The views of a scene show one set of named points, each view turned or mirrored, and shifted as a whole, with a little noise and some points left out.
(in the rows, 128 means zero)

Scene 1
View 1
govu: [152  97 144 145 107  55 129 123 143 157 133 140 147  90  99 134 175 102
 153 128 153 168  95 168 104 131 174 127 100  75 126 116 147 166 133 108
 102  91]
tani: [129 104 156  65 107  72 124 114 149 140 100 150 101 146 120 143  80  98
 108 131 154 129 116 160 114 145 148 127  91  80 119 152 127 191 138 104
  94 113]
levol: [181 132 142 121 155  10 150 129 157 120 159 162 169 133 126 157 166  59
 142 159 126 198  93 147 166 108 116  98  60 107 181 117 135 148 128  34
 110  17]
zira: [110 130 129 141 138 118 104  90 156 132 106 136 119 110  86 142  94 142
 150 109 143 118  71 116 133 123 163  83 127 101  85 159 107 172 145 147
  49 143]
nevep: [103 101 140 121 141 124  90 115  98 172  55  87  93  81  81 120 151 161
 128 101 173  95  79 129  89 143 138 134 130  95  76 146 124 186 149 154
 114 168]
pag: [138 112 144 160 156  74 145 115 123 161 149 151 139  92 104 132 177 111
 136 105 168 172  77 174 138 139 124 114 107  94 160 110 109 163 123 101
 132  98]
lifuz: [160 130 155  96 153  65 134 134 119 159 136 176 143 110 122 129 161  84
 102 140 161 166 103 170 121 129 140 118  96 131 134 121 126 171 123  78
 161  60]
kabud: [145 116 126 217  94  70 122  78 193 151 178 165 171  74  95 137 158 127
 192 110 130 154  57 156 121 117 192  79 107  82 117 113 118 164 128 140
  25 111]
datet: [135 140 126 170 153  99 110  99 149 137 131 143 150  88  88 135 148 131
 160 120 137 142  62 118 136 109 162  78 124 120  97 138 113 157 140 128
  70 107]
duvik: [ 91 153 146 107 178 178 116  98 126 139 119 185 103 115  84 130  59 143
 102  94 176 128  83 137 140 136 180  75 175 141  66 174  77 170 135 163
 107 158]
Muzuf: [122 119 131 204 132 105 126  80 155 162 162 159 145  76  97 128 154 143
 161  87 158 140  53 162 129 134 153  85 123  96 126 116  90 170 124 149
  69 138]
Lopi: [130  86 139 154  88  70 126 105 164 147 128 131 128  99  92 141 135 118
 166 114 152 156  93 164 108 138 186 123 106  46 116 130 138 173 139 132
  58 127]
pemar: [118 127 148 117 137 126 140 112 156 122 155 194 127 120  83 145  73 107
 135 113 166 186 104 161 142 131 228  87 160  90  91 162 112 152 132 138
  86 118]
Gav: [127 113 145 207 137 111 151 100 138 174 192 192 154  64  89 120 172 129
 151  82 182 188  69 202 125 144 191 100 146  90 136 105  97 158 113 145
 118 123]
lik: [ 97  97 156  98 131 130 137 113 127 150 116 163  87 122  92 135  77 125
 110  92 189 151 110 181 118 162 183 126 151  68 106 157 107 178 133 147
 117 160]
zitof: [129  95 143 120 102  77 126 116 155 138 118 140 120 114  92 144 115 110
 149 122 153 159 104 159 114 137 189 123 114  59 110 145 138 169 140 124
  74 118]
sapi: [151  83 156  87 166  17 162 154  93 146 108 111 116 131 118 148 187  69
 112 130 170 200 116 176 146 149  76 160  67  62 209 112 141 158 131  37
 181  61]
tuviz: [ 95 108 149  94 155 127 145 116 132 119 120 161  90 139  85 151  60 114
 119  99 179 173 110 158 154 150 175 109 151  66 120 169 102 161 140 129
 103 143]
tilub: [147  92 142 197 123  69 146 118 129 176 170 157 158  59  90 122 211 117
 161 101 174 193  78 198 110 140 176 126 119  72 150  94 129 159 119 120
 126 102]
View 2
zira: [128  98 159 148 148 112 164  88 166 160 122 181 149 108 123 136 148 107
 150 113  98 138 116 143 143 143 108 131 120 144 176 116  98 117 106 181
 175 123]
Gav: [122 135 159  99 108 122 106 115 107  62 144 157 129 177 105 100 175 138
 123 145 115  85 111 159 163 107  82  76 127  99 137 180  96 107 160 178
 118  87]
Lopi: [113 124 182  85 141 131 150 118 160 131 148 166 150 156 143 134 125 144
  94  96 113 113 126 137 126 159  84  96  88 140 148 123  91 159 144 191
 152 114]
kabud: [144 131 184  98 141 143 179 104 114 113 128 175 136 192 103 121 120 163
  92 166  93  91 147 148 169 143  84  82 137 133 162 102  66 131 121 191
 139 108]
tilub: [124 149 160  64 116 138 111 126 134  58 141 141 140 190 106 112 127 149
  89 115  94  92 112 162 146 115  89  80 106 112 116 186  84 138 177 166
 102  80]
datet: [147 119 150 134 144 132 161  84 152 127 102 164 144 127  95 125 122 126
 125 135  77 116 110 151 153 126 119 126 139 141 156 129  78 117 120 157
 142 100]
pag: [129 147 143  75 122  98 128 105 170  80 140 136 139 164 117 132 136 147
 122 101  89 117 100 163 139 114 130 116 129 106 121 191  73 129 177 136
 126  98]
levol: [136 166 135  63 129  97 168  77 197 105 129 100 130 147 135 156  92 212
  73 123  95  98  70 121 113 144 183 139 188 106  95 148  16 170 182  74
 133  89]
lifuz: [110 138  99  70 100  98 110  99 189  82 139 116 144 126 127 138 124 157
 133 102  75 113  55 136 110 142 150 133 150 116  79 150  80 149 172 103
 135  74]
Muzuf: [141 124 164 110 130 112 153 104 129  99 135 173 134 178 100 120 154 128
 141 138  88 115 138 169 171 118  95  98 131 119 164 152  86 106 131 185
 143 112]
lik: [ 86 101 149 118 114  87  97 111 172 128 166 165 147  99 166 127 199 103
 164  78 144 128  83 131 112 146  95 117  93 116 146 155 135 128 149 188
 175 110]
duvik: [111  79 126 181 113  86 109  78 154 141 126 176 141  59 128 118 216  77
 208 124 121 130  70 137 138 128 114 139 141 120 165 136 135  83 110 174
 181 107]
sapi: [112 173 132  30 126  77 119 108 244  84 156  94 146 145 160 162 100 174
  88  29  95 137  66 149  89 123 175 147 113 100  79 229  52 180 229  83
 125  94]
govu: [116 137 152  68 127 137 132 117 167 100 138 141 148 159 127 130 105 155
  90  98  89 105 101 140 122 147 105 104 105 135 113 141  83 161 163 157
 129  91]
nevep: [119  97 130 119 137 121 118 117 196 131 126 179 172 107 112 133 128  59
 172  42  51 169 113 176 128 129  98 139  55 163 147 161 142 122 129 192
 157 113]
zitof: [104 119 169  98 136 123 139 109 174 140 148 158 152 124 154 135 134 142
 104  91 122 114 102 123 113 162  97 113 100 138 139 122  97 160 147 174
 160 109]
View 3
kabud: [192 118 126 121 116  84 185 127 194 164 104 103  75 127 155 118 150  94
 159 148 168  76  90  95 155 132 130 152 133 183  65  70 130 101 185 193
  66 188]
lifuz: [ 86 132 168 143 134 143 171 130 146 163  63  74 108 184 178 143 129 127
 157 179  98 119 109 149 120 158 146 114 110 155  95 119 152 172 114  85
 121 121]
zitof: [144 134 143 139 117 125 147 144 165 146 141 107  95 152 150 120 172 100
 152 189 157  83 126  88 157 159 114 143  75 164 128 103 163 125 145 133
 107 122]
pag: [104 123 138 119 143 150 182 133 153 146  66 109 101 167 175 118 128  94
 169 170 118 106 125 126  96 133 130 153 129 134  86 103 134 153 146 141
  99 131]
tilub: [123 125  98  98 151 119 175 136 151 174  76 105 113 190 198 125 146  98
 183 200 141  82 104 103  80 136 123 166 153 150  80  86 134 141 173 144
  65 166]
zira: [181 110 180 161 108 108 149 142 175 142 145 112  85 103 103  95 138  78
 135 134 149  78 137 109 157 169 108 127  99 128 128 102 140 127 166 176
 139 126]
pemar: [146 107 177 167 131 129 106 131 166 145 179  97 119 165 140 106 149 142
 174 156 154  92  98  71 133 152 146 105  69 164 135  79 122 154 151 169
 132 121]
Muzuf: [170 111 137 117 135 103 182 132 173 151 108 113  96 122 148  89 130  88
 161 136 141  75 113 105 103 146 125 148 153 129  83  80 127 120 177 194
  92 148]
datet: [168 105 169 157 115 106 159 132 171 163  96  97  82 129 126 123 125  80
 146 141 147  92 117 130 147 151 112 130 123 141  96 101 120 144 185 169
 123 166]
tuviz: [120 115 176 159 136 164 114 142 154 119 179 121 119 150 130  87 148 116
 165 158 141  95 138  72 117 153 131 123  59 132 153  97 136 153 134 165
 149  77]
duvik: [166  89 214 174 132 113 109 141 155 143 190  96 133 120 100  67 113 123
 149 114 120  78 124 104  97 193 134  81 112  94 154  96 122 166 152 178
 175  92]
levol: [ 69 134 167 155 124 180 192 114 172 142  21  85  62 182 180 174 130 117
 164 169 118 156 103 149 176  98 157 135  64 210  56 109 131 163 120 112
 107 149]
Gav: [144 109 120 107 157 110 158 130 158 165 112 104 128 172 182  97 132 117
 189 164 138  75  90  88  62 139 142 144 163 136  85  66 113 145 176 183
  78 157]
tani: [121 145 172 144 114 142 165 145 160 128 140 100  95 138 145 110 165 117
 138 175 122  96 138 108 164 175 130 124  60 158 134 121 189 125  97 101
 130  76]
govu: [129 138 124 124 125 119 169 140 158 167  88  98  94 173 176 141 162  95
 160 202 147  88 117 113 138 152 116 152 110 168 100 107 159 134 153 115
  86 151]
sapi: [ 19 155 132 119 144 218 192 141 131 125  24 117  91 207 199 154 146  82
 168 223 103 141 158 143 116 116 120 173  69 154 100 138 165 169 102  70
 113  90]
View 4
tuviz: [131  95 112 125 181 170 170 126 144 117 147 140 183  78 170 122 114 158
 147 131 131 104 113 147 102 159  95 118 161 103 173 119 157 145 177 169
 167 120]
nevep: [119 143 135 110 165 114 177 142 113 138  98 158 146 116 141 110 192  97
 140 139 151 112  65 118 160  81 170 127 129 164 119 121 165 116 139 171
 161 126]
zira: [106 146 129 137 172 147 146 131 119 159 123 169 178 114 138 108 112 113
 164 108 171 115 106 142 143 141 117 104 175 169 156 129 142 142 137 179
 119  93]
lik: [119  87 107 115 185 155 180 150 131 116 129 141 167  82 180 144 121 145
 129 147 133  87 107 150 113 137 129 128 130 119 164 124 174 135 178 157
 163 119]
Lopi: [133 120 128 154 123 158 167 140  98 165 131 168 149 147 171 162  94 127
 118 129 172  93 111 149 127 151 126 133 152 146 125 127 110 106 146 133
  96 145]
zitof: [136 113 125 150 140 164 174 124  99 144 144 174 154 128 155 155  99 137
 116 132 150 102 113 141 121 148 115 118 155 135 143 129 128 109 154 137
 113 141]
pag: [145 159 131  90 113 150 159 152 156 142 119 125 164 164 147 158 122 163
 116 105 160 105 106  83  98 175  83 120 101 129  97 151 123 127 154 120
 133 147]
tani: [137 134 122 151 167 148 174 108 102 106 153 174 147 113 140 186 110 168
 109 119 126 102 117 134 110 130 111 102 146 134 180 168 156 111 153 173
 151 157]
tilub: [140 126 125  85  91 162 173 178 139 169 111 127 156 181 167 164 103 139
  99 133 176  90 109  92 106 182  99 137  86 132  65 126 111 114 160  74
  93 142]
sapi: [200 169 142 110  79 152 185  97 151  96 158 129 140 169 132 192 164 217
  79 105 108 120  92  56  66 161  60 118 103  72  98 177 106  89 161 129
 187 235]
duvik: [ 87 113 105  83 229 153 159 150 150 125 120 140 200  65 137  93 120 126
 170 124 144 109 111 130 130 143 109  90 137 153 180 121 205 174 166 173
 159  52]
govu: [141 138 130 119 112 159 176 139 107 154 135 162 149 164 139 168 105 139
  98 127 159 103 111 102 115 157 103 112 118 143 106 142 123 103 146 104
  99 149]
Muzuf: [108 152 127 102 136 144 137 180 147 177  96 132 174 156 169 136  94 125
 148 104 200  94 112 126 127 174 111 131 124 174 109 133 122 150 145 137
  94  98]
pemar: [112  84 106 118 179 189 171 136 125 140 152 157 191  93 150 124  68 140
 136 136 147 102 135 139 108 184  81  95 154 124 168 113 161 146 173 124
 114  86]
lifuz: [146 159 125  83 137 156 178 122 130 113 148 149 155 152  99 184 115 177
  88 112 125 114 117  56  94 163  65  77  87 128 126 177 160 117 155 105
 140 150]
datet: [114 164 134 113 146 154 147 135 126 172 126 161 178 148 115 109 106 114
 149 102 180 123 109 100 137 163  90  92 151 170 118 130 130 138 132 135
  97  95]
Gav: [117 112 112  69 127 165 159 199 160 168 101 113 179 155 180 145  81 136
 124 127 183  83 119 109 106 195  97 133  87 143  90 118 133 148 169  86
  94 101]

Which points are out of place in each view (at most two, in the order of its rows)? Write - if all are in place.
view 1 => levol
view 2 => -
view 3 => pemar
view 4 => govu

Scene 2
View 1
dovut: [134 155 135 192 141 142 139 140 116  31 115 128  76 152 142 110  96 156
 115 134 138  69  94 147 121  86  86 100 164 145 125 163 116 131 123 112
 146  90]
gani: [108 121 105 119 144 110 130 148  86 136 148 107 131 118 173 111  95 115
 114 125 126 122 103 105 164 155 125 123 159 125 140  86 140 113 159 114
 152 134]
dun: [141 164 133 200 144 159 133 153 111  31 124 132  73 148 144 119  86 141
 116 146 146  71  86 119 132  85  82 104 174 147 127 153 115 148 116 108
 160  89]
zevir: [113 175 131 199 133 167 131 136 111  28 115 158  88 168 129 104 118 167
  98 149 149  81 114 170 101  84 111 111 171 145 126 154 102 128 124 136
 162  80]
refeg: [ 84 111  54 120 143 102 126 106 108 116  92  81  85  67 173 136  60 147
 127 114 131 126  95  84 166 148 136 114 179 137 129 131 191 125 155 101
 145 119]
bam: [189 190  75 177 157 115 117 100 129  90 121 137  57 166 104 110  99 152
 159 121  96  60  47 189 175  86  82  67  93 138 132 173 143 127 104 115
  90 107]
Vuror: [148 111  74 142 153 117 161 125 100  84 144  61  80  95 148 125  55 125
 127 122 113  91  62  37 218 138  76  92 132 128 114 129 173 141 144  87
 136 108]
funal: [ 87 165 150 144 119 112 113 162 102 129 126 166 136 168 173  91 126 143
 118 118 139 104 125 233  97 126 131 150 165 143 165 119 111  82 143 144
 142 144]
lan: [ 81  92 116 116 168 113 116 131  83 107 130 106 142 110 173 110 128 123
  84 133 133 145 142  95 104 147 174 102 205 115 124  64 105 115 173 115
 175 109]
Vidip: [146 159  79 121 152 102 120 117  92 161 161 136 129 162 128  91 129 126
 131 122  93 110  86 173 181 146 127  98  99 118 140  92 129  99 145 135
 114 134]
fas: [ 97 143 140 136 132  97 120 140 107 118 121 142 126 159 165  91 128 150
 120 109 125 100 121 220 105 128 132 124 154 135 151 126 116  82 151 133
 127 135]
mina: [ 71 110 154 143 117 112 152 160 104  76 115 107 115 124 190 105  89 152
 106 109 148  96 129 151 113 133 108 144 186 145 141 140 135  95 160 118
 155 123]
takon: [165 166  92 160 147 111 134 117 116  97 134 122  79 156 125 103  96 146
 146 117 102  71  64 169 178 110  83  88 101 136 133 155 143 115 123 114
 104 117]
Dosef: [123 148 124 160 131 134 149 146  97  80 148 127 110 155 143  96 106 143
 109 131 128  89 102 144 152 124  98 119 139 134 132 128 122 112 142 127
 145 110]
Ris: [143 145  91 154 168 124 115 117 103  93 131 122  97 139 134 113 112 133
 120 135 116 103  89 127 147 113 125  79 149 125 124 114 121 131 134 113
 139 102]
tole: [121 140 113 163 133 124 156 117 113  55 123 115  90 149 131  98 108 168
 112 120 120  79 104 162 142 113  99 103 131 136 121 160 133 108 142 127
 130  96]
bar: [117 173  21 125 149 129 113  79  95 146 134 139 111 133 108 107 124 151
 116 140 107 135  93 145 182 146 162  97 117 118 126 101 156 118 146 147
 134 107]
nul: [134 140  57  86 172  70  97  87  91 200 149 132 146 147 127  90 154 124
 131 110  77 140 100 191 165 162 177  80 101 103 140  67 130  84 160 137
 103 141]
ralab: [ 97 152  50 139 138 117 116 100 114 112  94 116  80 101 149 127  78 159
 131 123 129 115  89 136 158 129 136 112 159 141 134 146 177 124 138 120
 136 113]
Teku: [148 154  69 157 137 116 152 105 118  83 126 100  69 131 123 112  75 157
 140 118 108  74  64 132 197 119  78  95 104 138 124 168 173 123 128 113
 111 107]
fomun: [154 183 114 165 137 125 125 137 107 108 146 152 103 182 128  93 117 142
 134 126 112  79  82 201 155 110  97 107 110 136 144 136 119 106 123 134
 117 122]
dab: [120 131  94 137 144 106 138 117 105 102 129 109 103 131 144 106 104 146
 122 117 113 100  97 143 158 133 116 103 135 129 130 130 144 107 149 119
 127 114]
View 2
tole: [118 130  78 139 152 157 183 126 122 124 188 106 102 112 125 116 155 168
 111 107 153 132 108 142 132 101 199 136 131 164 146 190 174 135 135 143
 116 115]
dab: [126 123 108 143 118 144 180 104 143 130 176 123 107 119 136 130 143 166
 129 109 151 127 105 125 131 131 162 169 137 153 146 177 169 134 118 139
 106 117]
fas: [167  87  89 177 135 150 154 113 123 162 210 131  91 119 133 132 132 205
  81 122 189 137 133 108  80 141 169 163 153 160 139 195 145 114 133 129
 115 132]
Teku: [ 87 168 111 110 126 170 181  86 146 109 161 112 110 112 130 128 167 147
 152  90 122 115 102 161 155 121 180 144 158 142 134 179 181 165 144 156
 130 117]
dun: [ 78 160  34  91 170 141 176 133 111  89 196  87  67  94 115 117 117 160
 107 131 179 145 104 158 124 107 183 118 169 168 180 171 174 145  93 158
 102 115]
fomun: [143 131  78 141 128 181 156 103 135 127 199  90 108 119 106 149 144 167
 111 131 178 123 159 127 119 140 174 124 182 157 152 195 147 165 157 158
 130 137]
nul: [197  79 158 205  50 161 177 101 199 157 184 129 153 162 126 170 143 154
 144 133 158 129 162  71 116 175 117 208 125 124 138 179 136 157 131 129
 107 134]
funal: [177  80  69 164 138 153 139 105 123 177 222 127  82 115 125 135 123 210
  60 140 212 129 131  98  68 151 166 155 180 159 151 203 131  95 129 133
 119 150]
zevir: [113 132  22 118 180 157 175 165 122 116 224  87  77 111 100 114 129 161
  72 145 192 150 106 143 107  88 208 112 151 154 178 191 160 125 106 147
 112 130]
dovut: [ 90 151  45 117 175 147 180 143 109  95 201  93  71 101 119 113 130 169
 101 119 172 151 111 161 115  96 199 119 151 168 161 176 177 147 109 150
 109 110]
mina: [127 102  76 134 157 112 165 101  95 152 185 142  72  89 155 106 124 212
  84 106 178 126  74 126 102 126 174 171 144 183 153 189 170  75 100 128
  94 119]
gani: [138 106 107 127  97 111 177  81 143 139 164 131 107 108 145 139 114 175
 131 126 166 115  92  97 136 164 122 198 151 169 173 173 161 101  83 138
  79 125]
lan: [150  75  91 157 108  85 198 143 146 136 185 136 100 121 147 125  93 174
 108 143 184 153  81  83 113 138 127 218  98 168 185 162 163  80  38 117
  49 112]
bam: [ 97 176  98 134 130 202 167 109 154  93 193  90 103 129 106 145 162 140
 145 106 143 141 162 168 122 122 182 114 178 123 123 174 165 220 165 165
 152 121]
takon: [111 156 103 133 124 177 170  93 141 109 177 100 107 118 120 142 156 158
 142 104 146 126 143 150 134 132 172 132 169 148 135 179 168 184 155 158
 133 119]
refeg: [ 81 135 129 111 106 115 185  85 167 137 158 167  89 115 162 113 135 160
 144  91 130 130  34 139 123 134 137 217 132 117 140 156 183  99  66 124
  97 117]
View 3
bam: [ 84 149  92 129 133 216 207 126  96 108 134 108 116  62  97 112 111 139
 103 132  82  93  72  91  96 132 173 106 107  70  90 145 118 169  74 156
 147 138]
Ris: [106 171 115 146 112 134 145 142 125  97 186 122 111  91 138 118 157  98
  88 139 113 110  91  94 100 111 157 127 116  92  99 146 105 153 133 132
  99 132]
takon: [ 97 157  96 131 122 188 184 133  99 101 154 119 123  74  87 118 135 115
  92 141  96 111  84 103 108 123 175 129 120  94 102 137 123 158  98 157
 150 138]
dovut: [ 68 169 121 125 119 169 107 133  89 103 195 100 100  96 130 112 150  82
  91 143 108  90  76  50 150  98 168 118  99 119  54 143  83 165  92 152
 137 132]
mina: [ 75 171 128 148  93 100  73 129 119  96 200 135 116 146 101 146 181  42
  74 179 137 149 109  79 164  95 174 153 130 160  76 122  79 132 132 143
 167 143]
zevir: [ 79 183 117 131 122 159  81 146 120 105 193  76  98 122 141 114 122  72
 114 168  89  80  74  39 156  91 152 124  99 116  38 157  67 172  93 138
 130 124]
Vidip: [148 175  87 158 114 136 184 153 154 100 157 121 140  93  81 141 136 100
 107 175  93 144 113 147  80 124 164 159 152  89 129 135 128 155 134 132
 115 136]
bar: [143 167  93 170  97 116 167 164 176  81 142 132 122 117 116 119 110 114
 112 152 106 111  89 122  78 126 132 151 115  64 144 176 123 127 165 126
 128 112]
Dosef: [112 180 111 135 113 147 115 152 112  95 195 105 123 100 102 122 153  69
  96 164 107 116  92  94 138 102 164 154 125 123  87 141 104 156 121 148
 137 130]
dun: [ 75 171 122 135 123 172  93 137  76  96 216  91 109  79 150  98 158  73
  87 141 119  80  67  56 144 118 163 122  92 116  50 149  87 162  95 146
 130 132]
fas: [ 91 177 106 156 111 115 126 128 158 116 159 117 120 148  85 167 139  71
 102 201  92 159 124  98 131  98 175 140 153 131  74 115  78 155 109 125
 144 149]
gani: [126 171 114 171  95  93 120 147 129  85 204 143 136 104 116 132 187  60
  73 164 145 149 111 130 108 129 163 166 139 121 123 131 115 125 163 130
 125 138]
Vuror: [110 148 123 133  93 147 153 145  60  63 209 164 124  48 118  86 207  93
  48  88 167 104  72 113 108 127 166 151  95 105 150 150 151 119 166 172
 142 125]
tole: [ 87 169 115 116 110 156 132 143 112  97 168 120 104 116  93 124 143  91
  96 144  97 107  86  69 144  78 167 138 112 117  90 144 101 158 117 161
 150 125]
Teku: [ 93 145 105 125 106 184 175 139  85  82 154 139 120  75  86 103 143 115
  82 116 120 100  70  95 119 121 167 137  99  94 124 152 133 137 122 172
 175 125]
refeg: [ 78 138 126 172  70  87 130 126 121  69 170 187 113 122 132 116 183  90
  50 116 177 133  88  95 107 134 153 136  94 104 141 155 112  86 180 140
 170 129]
ralab: [ 80 145 110 170  87 120 141 128 133  82 149 153 113 123 124 118 137 102
  79 138 142 118  81  88 108 138 148 127  95  92 118 161 102 106 147 134
 173 127]
lan: [116 187 136 164  85  42  88 149 169  93 217 147 104 145 158 144 201  55
  71 160 141 149 122  95 109  84 151 146 135 123 109 138  84 132 188 109
  72 132]
nul: [155 176  89 170 103  93 211 150 204 106 128 147 130 123  83 166 134 118
 107 180  87 173 136 161  50 112 160 152 170  74 155 132 126 148 160 111
  89 139]
View 4
fas: [118 134 101 111 146 126 103 113 115 170 172 178 178  98 135  87 109 102
 140  91  70 217 118 130 146 122 103 164 102 124 138 132 129 137 161 119
 140 128]
dovut: [121 144  78  98 118 102 126 113 128 137 166 178 124  95 110 126  64  74
  53 102  92 167 157 153 152 155 119 117 136 104  93 112 123  86 119 125
 156 121]
Dosef: [128 141  92 123 106 110  93 122 130 162 149 160 150  88 107 114  93  94
  89  79  86 190 151 139 140 138 125 130 140 115 106 110 154 111 156 107
 166 144]
mina: [145 131 101  52  91 150 111 115 130 163 179 148 171  85 106  88  94 109
 103 113  83 199 127 135 153 127  96 175 129  92 143 128 132 104 156 116
 193 139]
ralab: [125 168  93 101 115 139 114 148 141 129 131 150 125 107  93 131 113 163
 146  73 105 191 121 123 129  95 115 147 144 108  82 100  95  83 102  86
 159 143]
lan: [130 125 110  97 104 166  91  77 176 174 168 114 181 101  73 167  92 136
 172  99  80 215  89 124 183 133  94 137 137  67 112 184 138 112 190  69
 179 173]
zevir: [148 136  69 123 123 101 106  87 108 135 175 194 146  89 106 146  82  54
  63 106  78 171 159 136 163 173 112 104 125  97 111 113  93 102 113 122
 145 119]
tole: [125 124  93  99 109  86 119 120 134 151 158 171 136 108 134 113  93 103
  89  87  79 182 146 132 130 133 125 124 140 126  86 100 131 112 124 109
 164 128]
takon: [ 84 163  92 136 137  87 116 162 132 147 125 177 113 107 133 100  86 116
  94  56 100 185 150 151 113 111 143 129 138 150  67  90 157 105 129 113
 136 127]
nul: [ 77 148 119 184 169 119  76 137 155 186 118 151 171 120 128 124 135 169
 231  33  77 245  87 114 126  84 129 144 117 153  82 141 166 160 188  65
 111 161]
bar: [123 156  96 178 129 112  74 135 145 149 109 152 143 111  97 161 139 160
 183  40  87 208 122 106 123 101 135 114 145 130  66 101 117 121 130  61
 135 161]
fomun: [101 160  87 164 151  95  92 142 108 159 136 192 142  92 125  98  98  86
  95  61  87 198 153 147 129 130 135 132 120 146 102 100 153 123 147 120
 122 127]
Vuror: [ 99 162 106  86  64 118 116 170 188 146 111 105  96 104  81 131  70 163
  88  57 124 170 142 153 119 101 143 126 193 105  39 100 186  63 146  75
 206 166]
Vidip: [ 92 158 107 178 146 109  75 147 139 177 116 159 156 101 117 112 118 135
 160  38  86 221 127 132 122 103 140 137 130 149  87 115 175 139 176  87
 129 155]
Ris: [ 99 153  93 133 131 115 107 120 155 149 139 153 130 107  97 151  78 117
 119  71  96 189 129 144 150 131 126 113 142 109  72 132 142  98 147  92
 144 145]
dab: [111 142 103 110 115 113 107 135 148 157 141 150 142 108 117 115 100 134
 128  71  89 198 127 133 131 111 124 139 141 122  86 113 146 110 145  94
 163 145]
funal: [133 151  92 131 153 150  80 111  88 173 170 188 193  77 115  78 119  85
 134  94  72 224 128 132 155 130  98 178  90 118 170 128 121 137 167 127
 132 130]

Which points are out of place in each view (at most two, in the order of its rows)? Write - if all are in place.
view 1 => -
view 2 => dovut
view 3 => mina
view 4 => fas
